Points on a hilly landscape, in no order, each with its height.
A climber steps from a point to the highest of its 2 nearest points, and stops where none of them is higher. Distance is the straight distance between rows; heights are no part of it.
(912): 103	102	75	190	151	161	147	117	122	142	149	131	180	108	125	131	160	131	84	116	158	119	174	163	112	115	159	94	99	130	113	79	150	140	85	136	165	121	127	136	107	124  (h 237)
(1173): 116	123	111	77	152	157	129	81	128	144	121	108	203	115	136	104	139	150	145	150	151	129	141	114	166	149	119	128	82	143	160	129	101	151	120	147	132	148	180	121	131	109  (h 365)
(419): 130	119	126	111	138	108	144	79	156	142	117	115	163	124	119	153	150	84	153	180	131	144	138	118	138	120	118	108	69	140	159	134	132	129	135	123	166	96	145	110	143	117  (h 571)
(1100): 137	115	124	115	102	118	163	151	192	109	140	154	67	132	115	188	119	116	122	169	104	139	110	137	100	119	100	120	127	146	124	155	193	52	134	141	113	111	112	126	117	117  (h 351)
(1361): 145	143	138	137	104	146	180	165	179	138	107	138	104	123	108	170	106	101	144	167	113	118	101	159	116	132	87	85	176	213	126	184	131	91	146	101	105	153	130	140	147	104  (h 225)
(128): 112	134	97	131	96	157	166	114	166	156	137	117	126	102	125	169	155	94	133	159	129	116	123	126	113	79	164	54	89	138	124	128	153	73	98	112	117	127	149	144	119	108  (h 150)
(91): 135	123	145	126	204	187	122	129	130	171	74	116	196	86	144	117	149	98	137	131	136	134	135	112	145	129	135	104	126	166	122	134	171	143	91	120	151	126	180	127	109	142  (h 407)
(1118): 129	145	100	149	87	87	84	155	72	127	104	118	120	143	120	108	112	112	138	65	176	145	126	152	116	110	125	117	184	86	127	121	73	156	135	87	133	100	105	83	118	155  (h 68)
(484): 113	109	111	189	135	145	149	137	127	151	131	124	166	105	154	134	133	142	111	135	135	104	147	155	105	129	140	110	129	162	110	114	121	107	92	124	151	121	120	135	96	102  (h 249)
(363): 194	131	159	116	85	80	125	144	99	73	126	141	114	145	139	154	122	119	168	127	99	145	111	117	115	150	109	179	149	83	120	132	130	142	163	119	108	132	109	109	65	115  (h 487)
(580): 140	131	112	200	167	162	169	195	121	134	132	139	164	113	106	131	146	140	85	95	163	148	168	176	84	123	155	117	134	119	99	112	149	173	85	119	164	132	146	108	71	147  (h 568)
(1004): 122	115	133	181	129	127	117	138	115	131	135	111	131	119	143	125	116	97	91	137	126	120	117	143	119	133	117	102	179	182	99	159	140	124	110	76	138	113	102	151	140	157  (h 306)
(504): 92	105	94	144	142	180	159	87	162	152	152	130	164	115	136	132	133	101	143	166	127	122	137	118	149	108	143	114	79	129	147	92	129	101	78	139	144	124	163	118	139	115  (h 176)
(1083): 103	107	105	122	205	152	122	122	90	127	117	134	155	105	137	133	171	131	139	117	123	131	115	92	144	104	155	128	107	82	114	125	165	139	117	145	117	81	129	126	107	170  (h 412)
(1044): 141	142	145	88	126	116	101	106	194	116	163	139	77	154	100	101	90	145	138	172	125	146	155	137	88	127	134	162	88	121	188	112	147	146	153	137	160	123	114	122	150	165  (h 208)
(171): 153	101	150	106	118	110	140	108	157	118	151	146	81	155	105	144	125	146	84	146	128	105	155	115	143	175	116	161	83	143	95	124	130	84	157	158	133	147	100	161	150	82  (h 311)
(22): 116	144	108	133	107	127	126	119	135	89	152	158	99	137	119	130	106	94	164	122	129	170	91	146	160	104	153	121	139	80	190	144	104	164	79	113	115	108	141	101	125	186  (h 101)
(1185): 84	108	64	150	94	134	124	79	136	161	157	102	188	119	137	142	158	126	83	121	151	111	154	142	123	99	149	93	75	136	109	98	131	122	127	141	163	121	120	136	136	102  (h 221)
(415): 146	148	146	158	128	131	98	178	71	157	80	111	154	130	138	130	121	135	111	53	117	116	143	156	118	117	148	121	228	136	104	163	113	143	100	97	146	142	114	95	84	136  (h 463)
(438): 143	121	143	122	126	87	126	111	116	79	154	146	98	149	151	158	136	136	123	127	115	134	114	95	142	143	133	171	102	87	119	126	116	119	137	145	100	111	120	153	118	124  (h 426)
(96): 164	153	145	74	99	102	104	131	176	112	140	138	72	149	76	72	106	160	128	164	148	132	157	131	113	143	136	162	123	153	174	119	129	150	150	127	134	131	118	107	152	143  (h 222)
(132): 107	153	117	170	141	148	107	138	78	141	73	130	137	115	143	99	126	143	82	43	148	139	129	156	148	134	155	112	173	122	99	113	122	153	57	138	119	122	140	136	145	147  (h 355)
(205): 151	153	159	68	110	79	114	104	142	102	134	150	121	156	107	120	121	169	134	143	117	146	157	119	118	139	137	183	90	95	156	90	134	145	173	167	143	166	121	141	127	126  (h 297)
(1181): 164	131	160	106	111	93	99	117	153	69	148	141	110	158	134	161	162	121	117	129	125	152	141	82	146	117	144	194	83	41	138	93	108	155	163	163	114	127	112	132	136	146  (h 401)
(84): 121	116	148	166	148	151	96	142	103	152	129	117	159	109	156	75	126	123	78	120	148	135	152	141	132	144	136	111	186	176	99	124	141	161	92	74	149	141	113	149	159	151  (h 320)
(1254): 96	161	131	138	103	156	145	163	140	118	132	149	97	140	121	170	90	113	168	92	83	117	113	149	148	126	144	98	184	139	159	182	79	109	99	137	98	136	151	122	105	135  (h 538)
(83): 142	153	122	158	100	113	103	158	102	112	134	131	87	137	111	101	98	94	137	94	134	130	121	129	156	127	131	111	174	139	157	162	70	191	119	69	115	114	131	119	146	147  (h 83)
(12): 142	114	162	157	96	97	143	136	127	129	116	120	134	121	161	155	108	104	112	158	104	114	107	150	89	154	107	102	174	186	92	161	137	102	144	75	140	132	103	146	126	110  (h 292)
(1392): 101	133	59	152	141	197	136	111	148	143	161	108	109	113	86	70	123	72	106	131	150	102	132	130	167	117	110	79	133	153	97	83	147	128	99	91	123	131	134	144	180	152  (h 141)
(1422): 122	125	154	115	115	101	165	102	107	140	122	130	120	136	187	129	100	168	122	119	136	114	122	137	135	176	143	128	140	149	109	120	78	105	117	113	109	172	114	149	112	75  (h 434)
(270): 173	115	142	91	105	88	105	116	124	124	150	144	104	141	124	88	106	116	110	142	168	138	139	104	127	173	129	151	106	102	145	119	81	168	139	105	155	96	127	139	159	114  (h 364)
(313): 178	94	151	106	115	105	96	120	170	73	150	177	68	148	98	165	156	117	91	142	140	138	173	71	167	134	130	193	77	67	146	98	126	122	146	151	173	121	89	149	137	133  (h 377)
(1529): 151	167	148	145	155	137	96	199	109	156	63	117	177	110	123	113	130	141	129	66	134	121	147	146	124	109	133	119	197	144	124	169	112	164	105	109	143	141	153	87	84	127  (h 447)
(550): 123	129	116	198	140	179	158	178	154	147	117	141	148	101	138	128	118	136	128	142	121	103	125	145	117	117	120	101	158	181	121	140	117	103	90	109	132	138	149	144	93	102  (h 260)
(649): 116	139	130	67	126	108	89	103	128	140	136	119	116	141	134	82	130	164	134	116	143	137	137	102	131	119	136	152	79	92	158	102	84	137	133	172	114	123	151	115	172	128  (h 156)
(1084): 143	119	119	136	133	107	139	135	119	132	149	114	149	132	139	124	142	136	145	172	106	111	143	129	87	133	120	132	106	136	141	128	142	130	158	132	141	114	116	119	120	128  (h 317)
(494): 131	158	135	97	119	81	121	116	82	148	64	98	145	135	147	89	131	173	144	86	119	101	125	136	123	129	110	143	157	139	102	103	108	133	168	136	100	154	107	93	145	88  (h 458)
(708): 80	87	81	135	131	125	125	81	110	120	192	136	156	132	144	141	144	138	101	137	149	138	144	124	129	115	148	129	76	94	132	92	121	133	135	157	166	111	106	133	146	143  (h 203)
(991): 101	133	125	153	154	165	122	172	158	137	134	120	169	109	122	106	118	166	153	161	144	134	152	137	85	86	145	129	109	137	159	103	142	145	116	142	155	135	133	109	87	159  (h 324)
(445): 152	142	139	132	198	161	101	185	118	152	74	109	195	91	133	97	149	135	133	100	148	131	154	127	128	118	132	113	159	153	120	156	141	176	107	106	138	128	175	102	93	147  (h 428)
(1318): 189	122	167	123	100	87	120	143	136	41	137	157	83	139	120	186	126	108	124	127	103	136	121	107	144	168	109	198	143	100	112	116	150	119	154	123	105	144	109	123	64	108  (h 468)
(305): 116	127	133	125	119	162	193	103	181	148	125	131	139	116	132	132	105	138	152	187	115	121	123	136	132	142	112	119	104	157	146	117	129	75	111	149	123	174	171	147	132	76  (h 301)
(54): 128	131	137	69	107	87	112	118	119	119	159	116	148	153	137	131	114	151	163	151	166	161	172	119	97	142	132	161	81	109	159	88	94	152	166	152	157	137	103	124	124	145  (h 319)
(610): 102	95	92	88	186	143	83	100	97	142	123	93	192	125	139	153	165	149	110	102	154	132	150	60	150	116	122	140	81	110	132	126	143	169	179	144	160	114	125	146	146	147  (h 477)
(692): 180	126	158	77	135	82	120	99	90	105	119	108	167	142	150	155	143	134	152	124	136	135	161	98	123	154	108	163	122	96	115	125	121	163	191	124	136	143	109	128	109	118  (h 540)
(801): 122	111	115	139	157	112	125	120	92	120	143	116	155	119	177	137	157	162	112	114	122	100	143	107	109	132	135	155	131	125	105	118	123	131	153	143	121	127	107	145	101	111  (h 298)
(1277): 123	142	153	96	109	90	160	113	122	132	101	134	97	150	161	128	101	189	116	97	110	101	121	126	141	163	133	140	130	135	106	116	81	96	149	156	82	169	112	130	144	71  (h 455)
(446): 92	136	63	134	145	161	110	137	82	138	127	119	113	110	116	64	145	168	89	85	138	124	104	143	140	123	158	115	141	95	102	90	131	145	111	166	89	110	118	147	139	168  (h 402)
(1319): 99	152	117	136	147	166	125	143	179	158	138	106	163	102	90	121	137	94	177	175	131	151	158	124	113	64	137	87	74	144	152	98	148	130	142	114	144	108	122	92	135	172  (h 177)
(1411): 137	121	147	157	130	120	178	153	136	118	97	126	148	112	127	137	140	132	167	176	110	136	94	140	107	143	102	125	157	144	156	155	125	131	115	124	125	136	154	133	87	104  (h 346)
(537): 113	112	121	117	129	122	142	115	155	95	172	161	73	154	133	163	105	118	139	129	107	143	92	123	136	135	133	156	116	93	141	139	147	109	103	140	96	108	130	136	126	153  (h 450)
(593): 116	147	139	149	136	189	179	132	178	134	129	142	136	115	137	107	98	147	182	157	121	125	110	130	140	114	117	123	133	150	169	119	106	122	78	138	105	184	179	144	104	94  (h 285)
(1124): 98	163	128	151	117	134	135	166	103	154	77	101	131	143	135	117	121	178	146	79	86	99	107	149	122	117	127	122	183	158	116	138	107	103	126	164	102	154	120	93	111	87  (h 505)
(637): 136	151	119	99	99	81	96	148	104	134	109	103	138	133	148	98	113	143	166	87	178	136	147	127	98	112	123	139	139	95	130	93	69	154	149	110	130	117	99	90	113	154  (h 60)
(1305): 103	109	125	138	183	172	137	161	120	145	97	131	144	93	155	127	121	134	129	105	92	106	97	110	137	126	145	124	162	133	91	156	161	89	99	161	103	111	163	164	94	133  (h 338)
(539): 106	148	130	122	108	106	159	122	92	145	60	106	138	148	145	108	116	186	144	86	105	104	107	144	131	132	121	156	152	134	104	109	109	90	138	165	85	174	117	98	140	56  (h 480)
(687): 114	113	126	118	191	153	130	141	114	130	128	117	175	114	144	154	179	149	150	148	100	123	135	77	114	90	129	159	92	100	123	130	177	133	169	170	124	113	119	129	110	136  (h 386)
(350): 115	117	114	157	131	101	83	139	42	92	117	134	126	127	124	128	148	130	107	75	125	144	92	151	154	121	129	108	185	71	102	131	126	145	109	106	124	110	104	144	104	185  (h 29)
(1008): 147	132	133	184	178	153	135	167	136	149	116	127	177	104	135	121	131	154	101	80	183	128	193	167	94	141	153	121	137	139	99	106	131	184	96	85	160	144	138	103	77	128  (h 587)
(72): 107	110	127	148	163	165	140	188	141	147	125	117	160	109	130	121	147	192	156	138	106	130	139	131	76	85	139	141	130	125	143	123	169	117	106	162	142	117	136	113	71	145  (h 339)
(370): 113	92	124	151	130	106	133	99	117	126	155	126	154	138	178	179	146	136	78	127	116	103	149	118	118	142	118	131	116	120	77	115	126	90	161	130	126	134	100	176	135	96  (h 302)
(1427): 131	114	106	96	135	88	67	142	65	129	115	100	147	121	154	110	129	134	122	73	205	152	161	106	110	125	126	114	133	80	123	110	103	163	169	101	144	110	91	128	128	154  (h 51)
(351): 92	92	86	106	177	139	84	122	110	148	122	93	186	109	137	149	150	164	107	79	186	142	188	110	125	140	150	137	95	122	133	108	138	179	161	140	167	122	119	118	112	152  (h 515)
(1448): 181	108	151	137	113	94	111	132	148	55	157	155	76	148	132	181	138	89	98	127	118	137	121	87	154	160	120	178	111	93	97	128	136	116	136	118	105	109	115	142	114	120  (h 449)
(450): 154	96	150	100	118	73	117	65	98	127	122	106	204	140	152	162	160	118	124	143	141	140	172	103	132	155	86	135	118	116	103	130	132	152	199	117	189	132	114	137	115	90  (h 572)
(412): 119	136	131	193	156	185	165	168	148	135	133	163	150	101	126	126	121	136	173	124	130	132	123	136	150	105	113	123	134	148	140	132	109	139	67	115	138	146	168	140	85	107  (h 271)
(555): 115	159	106	129	129	172	141	106	159	158	139	117	142	90	84	135	162	59	167	155	136	145	143	117	145	50	149	61	69	130	139	109	151	142	121	84	134	108	128	88	142	155  (h 165)
(413): 115	109	121	84	125	166	149	59	149	157	131	114	177	145	104	114	135	131	130	178	116	119	134	110	159	144	113	128	73	151	151	129	134	112	138	171	152	153	177	119	163	93  (h 342)
(1184): 126	108	146	122	156	98	129	72	113	142	106	119	209	118	161	171	168	110	126	150	120	146	132	109	127	139	117	112	98	128	120	134	148	144	140	120	184	109	128	125	130	111  (h 610)
(696): 163	153	145	78	94	71	89	117	103	141	73	124	101	152	123	76	124	150	123	91	141	119	135	98	123	143	107	164	131	95	114	105	92	141	177	140	117	122	106	106	180	89  (h 429)
(236): 162	148	137	118	115	151	159	132	174	151	135	117	71	142	100	101	97	128	124	157	115	85	119	136	125	163	107	127	122	211	139	148	134	115	135	126	112	165	136	112	176	105  (h 253)
(294): 156	173	144	88	110	153	135	134	179	130	129	133	90	154	75	82	104	139	156	166	114	126	132	142	134	137	117	155	130	182	189	145	140	152	132	129	102	172	148	103	157	131  (h 238)
(891): 120	102	129	141	182	160	144	181	119	141	114	115	152	109	139	132	152	161	158	143	91	105	99	102	99	116	124	135	142	131	127	149	177	102	126	170	116	119	147	140	85	123  (h 359)
(61): 126	112	114	124	102	104	119	116	129	122	177	147	137	136	134	108	118	122	133	153	178	151	150	135	107	142	149	141	81	106	165	87	69	162	143	112	170	111	116	119	142	142  (h 341)
(1297): 84	125	114	84	130	128	89	81	129	134	166	145	126	144	140	105	133	144	124	126	151	168	115	110	140	97	160	145	55	64	168	85	97	142	130	183	145	126	152	128	169	167  (h 172)
(1369): 114	113	133	78	118	140	86	87	162	125	188	143	79	164	107	100	117	157	101	146	149	144	147	114	119	113	149	156	54	91	172	81	119	140	142	165	172	122	136	134	175	169  (h 189)
(686): 103	104	115	74	191	137	94	101	104	147	127	108	164	114	124	114	142	134	141	132	142	134	136	75	155	114	137	132	75	108	145	121	135	154	158	140	134	88	140	115	152	164  (h 444)
(182): 108	135	77	175	108	165	168	123	158	118	193	130	70	125	100	104	89	88	122	136	159	120	125	157	160	126	119	89	136	151	117	107	112	125	102	94	108	141	125	143	170	144  (h 130)
(694): 97	153	121	107	130	130	115	123	123	132	105	130	106	136	139	133	101	112	147	77	83	117	68	118	168	121	126	128	157	108	125	170	122	94	112	169	65	106	162	140	150	131  (h 478)
(1451): 148	130	154	110	133	122	117	83	143	158	128	114	102	114	135	131	136	58	84	161	130	128	113	115	136	141	111	101	127	167	88	171	165	94	127	102	138	101	128	155	195	139  (h 516)
(947): 126	157	140	121	74	99	131	140	138	104	113	150	85	161	116	146	88	122	148	86	93	129	96	155	137	142	130	137	172	127	150	151	82	107	114	151	99	125	127	103	122	110  (h 508)
(990): 157	122	153	108	112	95	94	78	116	145	131	121	129	133	127	161	165	75	79	156	118	127	122	120	126	131	122	100	100	139	87	158	169	105	149	103	161	98	105	150	183	126  (h 488)
(1397): 115	140	134	145	113	166	148	201	139	139	125	136	108	140	110	151	112	143	173	122	67	106	117	141	123	113	129	95	196	156	173	186	101	108	113	145	106	153	158	126	83	116  (h 567)
(1243): 101	123	89	150	120	177	168	108	176	160	160	127	118	105	132	143	122	69	137	146	124	106	124	134	153	98	128	74	106	155	108	107	129	75	88	109	111	137	163	136	148	103  (h 163)
(174): 155	130	144	100	108	149	178	133	165	140	86	121	124	104	67	145	157	117	155	227	119	126	92	146	89	95	102	113	115	162	148	144	178	107	146	148	117	143	147	129	153	95  (h 248)
(1135): 128	144	123	163	82	136	146	150	161	79	185	170	68	156	119	168	92	87	153	111	125	150	114	158	151	136	129	111	153	120	189	158	101	150	83	105	109	110	128	121	113	157  (h 110)
(1314): 121	163	136	131	112	137	123	190	108	147	95	111	135	148	104	105	123	169	162	102	76	102	115	154	107	99	135	117	184	149	163	160	106	126	129	148	107	158	133	82	87	116  (h 531)
(873): 98	137	150	133	126	122	79	127	76	156	87	105	138	106	181	82	119	148	88	59	139	146	117	124	148	137	142	122	202	134	99	138	113	137	80	109	112	131	109	144	168	136  (h 372)
(792): 72	148	101	152	111	144	111	137	117	141	120	136	107	138	122	128	106	134	146	71	93	123	85	143	152	94	135	131	170	112	136	137	110	81	89	187	85	109	144	114	149	152  (h 453)
(163): 133	105	153	132	104	102	163	161	157	91	140	151	99	136	122	175	118	139	141	162	92	140	96	134	99	148	97	147	127	134	119	148	159	78	152	146	103	129	115	151	93	100  (h 334)
(1109): 103	152	143	117	102	121	136	120	166	110	135	150	81	158	131	120	89	154	163	120	89	140	98	139	121	124	142	150	144	114	177	131	128	111	108	164	97	138	136	127	111	141  (h 479)
(851): 111	100	113	186	113	108	138	143	89	104	176	130	129	132	164	150	123	151	108	112	147	105	134	165	90	142	140	140	140	104	95	101	101	120	115	103	133	125	84	126	51	139  (h 391)
(727): 121	106	136	112	151	97	69	119	56	126	126	113	157	121	162	98	155	130	94	104	163	161	140	103	126	135	124	133	161	73	107	112	135	164	156	78	147	117	91	152	154	150  (h 43)
(915): 146	148	151	96	117	89	119	147	158	86	111	156	66	152	112	154	122	144	120	94	90	120	102	114	153	138	115	178	151	106	122	153	141	97	146	189	69	134	120	150	137	125  (h 276)
(1229): 131	157	124	153	120	168	122	155	186	143	158	121	124	117	92	107	124	100	181	171	119	137	133	143	112	68	96	118	106	166	169	124	153	132	140	113	130	139	135	104	141	138  (h 190)
(324): 112	107	121	190	111	120	152	179	108	103	147	147	136	124	155	149	122	153	135	123	131	112	120	158	98	127	142	130	165	108	129	132	99	127	100	104	142	132	120	106	36	135  (h 378)
(190): 159	98	145	90	109	92	113	79	167	108	150	156	109	149	88	174	159	111	118	166	135	150	160	96	158	133	125	162	46	93	143	110	131	135	164	159	194	100	113	125	150	115  (h 354)
(656): 142	116	150	116	163	140	126	115	122	149	120	108	122	118	139	111	131	91	120	167	112	118	86	107	140	156	108	126	138	171	116	171	155	115	135	111	117	111	156	149	164	146  (h 548)
(1058): 160	141	136	86	122	130	152	76	165	160	109	118	120	116	106	162	170	55	143	173	131	130	122	111	153	115	138	72	73	151	127	154	149	116	134	109	142	102	154	107	152	112  (h 536)
(317): 143	152	118	159	59	99	107	165	96	121	128	137	87	158	126	114	94	120	135	82	134	120	119	156	129	123	141	121	178	119	149	131	47	166	136	78	107	113	108	92	127	126  (h 75)
(1010): 144	164	109	193	125	176	132	171	158	157	156	134	130	105	90	107	128	106	162	147	118	99	142	153	120	79	78	104	128	194	133	146	131	142	134	89	135	141	141	111	133	111  (h 202)
(1431): 97	131	97	175	81	165	169	158	166	96	203	159	66	147	109	151	76	112	120	111	138	132	125	162	150	137	122	102	157	152	144	156	97	125	112	96	95	132	116	133	139	143  (h 120)
(564): 81	91	94	116	153	161	133	65	121	133	175	146	161	123	145	134	134	136	124	128	140	128	120	107	157	120	160	129	74	94	141	88	122	121	88	158	144	124	149	143	130	122  (h 188)
(122): 141	155	143	83	148	84	103	149	105	119	109	103	144	131	125	113	144	150	166	123	105	127	114	107	113	111	120	166	129	105	140	141	144	146	174	151	89	122	118	112	120	149  (h 244)
(839): 152	162	146	101	106	83	99	130	121	115	103	126	95	155	106	123	142	136	148	92	82	126	99	109	136	116	109	177	145	108	126	142	122	122	155	172	84	114	128	113	156	130  (h 261)
(985): 119	98	113	108	191	179	102	90	130	155	95	110	228	104	149	122	148	125	121	133	160	129	161	95	161	148	134	121	101	162	153	117	138	155	108	135	158	128	177	118	109	123  (h 388)
(665): 95	113	82	183	113	131	147	130	105	99	187	149	92	142	142	133	116	139	101	142	151	128	113	152	120	149	146	114	125	116	122	103	92	111	113	116	121	114	100	152	123	152  (h 410)
(833): 151	140	170	79	136	112	141	106	167	105	110	157	94	140	74	125	118	152	137	178	101	135	132	128	126	133	133	186	106	126	165	125	189	120	161	167	142	174	126	140	144	127  (h 277)
(1403): 175	141	164	118	126	122	167	130	130	142	86	123	135	125	91	119	109	118	128	186	131	100	101	139	107	179	97	127	142	204	125	163	136	124	147	106	117	180	141	145	163	89  (h 268)
(624): 143	132	161	85	119	131	167	118	135	125	97	139	137	121	60	130	127	142	150	214	122	142	118	145	74	122	127	162	108	146	170	131	191	108	157	157	125	165	141	144	160	108  (h 262)
(414): 99	143	106	136	132	131	96	147	125	127	163	117	146	122	146	95	116	178	146	139	137	126	158	145	77	97	164	146	94	114	160	98	117	139	134	147	139	137	103	108	110	177  (h 305)
(420): 112	136	126	160	121	116	111	170	84	159	59	108	142	142	133	118	117	159	121	36	111	94	130	162	115	114	133	131	198	139	103	125	117	122	125	145	143	128	112	67	102	107  (h 482)
(984): 97	167	106	130	123	162	79	165	147	127	153	107	115	135	113	81	101	160	159	113	125	144	129	152	108	68	153	125	119	108	168	110	107	160	125	142	109	127	135	96	143	205  (h 283)
(29): 119	86	103	133	167	125	91	117	100	148	126	101	185	107	158	138	149	145	87	92	185	130	202	147	98	153	146	125	120	123	109	102	136	176	137	102	182	124	97	136	110	139  (h 542)
(447): 126	154	114	148	126	130	114	137	127	114	152	140	119	119	118	86	105	109	161	114	161	158	122	137	159	111	129	115	130	113	163	121	71	195	105	87	122	115	144	123	139	150  (h 91)
(1165): 125	118	177	109	112	111	93	115	92	158	110	116	119	127	200	95	105	146	103	105	135	125	122	104	141	165	124	127	177	147	96	133	93	144	121	85	126	152	118	153	170	115  (h 393)
(804): 140	148	124	178	115	185	146	169	161	147	149	138	107	121	107	129	96	96	154	141	109	98	114	143	136	110	84	88	173	206	127	192	131	121	145	97	111	141	138	128	146	111  (h 213)
(823): 82	158	66	152	119	173	111	133	116	131	121	133	113	119	112	80	119	133	131	79	134	123	104	159	159	95	161	121	150	105	142	104	97	136	67	163	99	123	143	117	143	168  (h 425)
(1367): 159	143	133	129	98	145	201	141	184	141	83	144	120	104	98	163	135	101	157	191	137	131	92	152	110	121	92	87	132	179	132	154	153	91	126	133	109	149	156	155	141	83  (h 236)
(449): 121	105	138	159	133	111	161	150	117	97	126	148	136	125	160	164	124	126	169	139	106	143	87	136	122	128	126	127	151	104	149	150	121	106	92	124	118	116	151	137	48	122  (h 361)
(239): 131	139	87	151	145	163	131	110	138	139	145	102	125	99	87	93	148	54	124	147	137	121	131	127	155	95	126	66	122	142	115	105	158	143	127	84	132	108	128	125	179	164  (h 151)
(1085): 141	132	165	89	121	111	146	140	173	94	134	158	49	157	117	149	115	169	103	120	109	123	139	115	152	154	127	178	122	125	109	139	128	80	154	181	79	168	117	152	131	100  (h 291)
(113): 124	121	119	166	163	164	133	143	98	135	104	128	134	112	147	93	144	148	58	61	170	160	138	176	131	164	157	94	160	114	90	97	145	186	59	132	142	144	127	155	115	155  (h 343)
(1386): 143	128	151	118	134	105	164	138	111	119	105	121	162	131	131	113	130	153	154	162	114	124	125	130	101	154	116	135	140	145	141	125	126	137	147	119	124	147	131	125	100	96  (h 333)
(1053): 116	128	122	96	158	146	133	115	124	134	137	127	98	126	141	106	113	113	127	124	110	107	93	93	167	150	126	131	130	120	118	162	134	102	116	148	92	113	169	151	154	144  (h 512)
(464): 129	107	115	144	146	100	100	131	56	73	149	127	126	125	129	130	144	120	119	117	143	156	106	112	140	129	124	121	132	60	112	113	138	164	143	100	126	93	90	135	124	173  (h 35)
(592): 179	142	159	109	102	66	104	119	77	111	86	117	139	139	155	132	130	116	160	87	125	140	130	120	130	138	99	164	172	83	100	120	105	143	165	115	107	123	108	108	104	103  (h 511)
(878): 125	112	140	158	181	146	112	147	94	130	115	118	171	116	131	103	153	119	79	109	157	167	155	164	127	146	150	110	167	122	95	118	172	182	97	99	161	123	118	134	123	172  (h 332)
(184): 113	130	117	143	164	147	113	153	95	146	86	122	160	104	149	118	138	144	120	58	116	118	119	145	129	124	145	130	161	120	104	146	149	129	79	158	110	106	148	118	96	141  (h 340)
(753): 93	128	89	109	124	144	138	75	125	146	148	105	117	112	93	147	172	83	109	146	118	125	128	104	142	95	145	74	71	104	104	112	173	99	144	128	128	93	116	122	164	140  (h 424)
(923): 123	137	106	113	110	130	146	113	155	151	166	113	84	126	101	150	156	89	117	162	110	118	122	125	102	79	143	110	81	118	126	135	191	75	146	116	126	82	104	115	164	136  (h 396)
(423): 136	102	130	138	159	119	118	120	115	145	102	104	187	104	169	132	136	132	123	99	180	123	195	153	99	155	128	127	149	138	119	103	125	182	124	89	174	152	118	114	69	110  (h 564)
(1150): 95	106	101	156	127	129	161	113	128	94	177	147	95	126	127	146	99	108	116	147	125	138	96	146	143	145	135	111	118	110	109	133	132	94	102	118	108	94	122	140	128	157  (h 427)
(695): 136	125	176	120	106	117	142	100	122	141	115	124	101	143	186	107	79	136	104	132	138	121	122	118	151	192	121	116	154	178	100	135	77	116	117	84	128	163	116	161	166	86  (h 413)
(444): 183	145	170	87	94	67	75	131	114	110	86	147	66	152	131	102	125	130	95	92	133	123	125	88	141	144	110	170	141	84	89	122	92	134	161	117	114	119	114	138	158	94  (h 408)
(290): 129	114	138	159	117	106	108	141	67	68	138	133	125	126	156	173	119	98	122	91	98	140	80	140	138	147	124	127	171	91	106	164	135	118	112	97	108	103	121	141	82	160  (h 23)
(1332): 112	112	117	141	140	123	135	87	107	134	131	122	145	112	130	166	168	83	91	150	100	123	107	109	139	97	145	81	102	116	81	140	174	90	139	108	141	90	102	150	151	142  (h 456)
(426): 130	102	141	148	134	107	167	142	142	96	131	131	128	124	150	186	136	136	107	159	93	123	111	120	97	142	99	128	119	142	73	143	144	60	174	133	109	123	107	165	111	94  (h 318)
(562): 178	101	181	86	123	79	97	98	105	114	135	139	95	151	156	105	129	122	94	127	147	138	142	81	138	174	112	158	129	98	102	127	99	142	159	92	161	123	122	168	154	98  (h 385)
(1108): 123	116	142	81	96	151	170	65	176	152	130	129	125	146	78	125	120	130	129	183	124	118	145	128	143	154	117	128	72	156	150	128	156	69	114	179	146	182	174	141	158	83  (h 321)
(641): 161	110	142	102	115	103	141	80	156	137	143	137	100	142	92	164	161	95	95	161	125	109	144	111	159	134	113	142	53	126	114	144	151	100	157	172	164	113	130	142	164	98  (h 331)
(418): 139	141	118	117	107	115	145	120	179	116	146	138	71	145	97	150	130	107	132	182	116	136	120	134	98	120	119	143	98	140	142	140	196	96	138	143	135	105	114	112	135	135  (h 371)
(671): 169	131	163	125	105	105	164	136	128	125	103	143	108	142	119	126	91	126	112	152	116	112	104	141	117	196	101	129	175	194	112	164	127	112	156	87	119	161	106	138	126	98  (h 279)

Where does a climber stop that starts at each point below?
(1448) -> (1184)
(637) -> (1397)
(1361) -> (1397)
(687) -> (1008)
(305) -> (1397)
(839) -> (537)
(426) -> (656)
(801) -> (537)
(182) -> (1397)
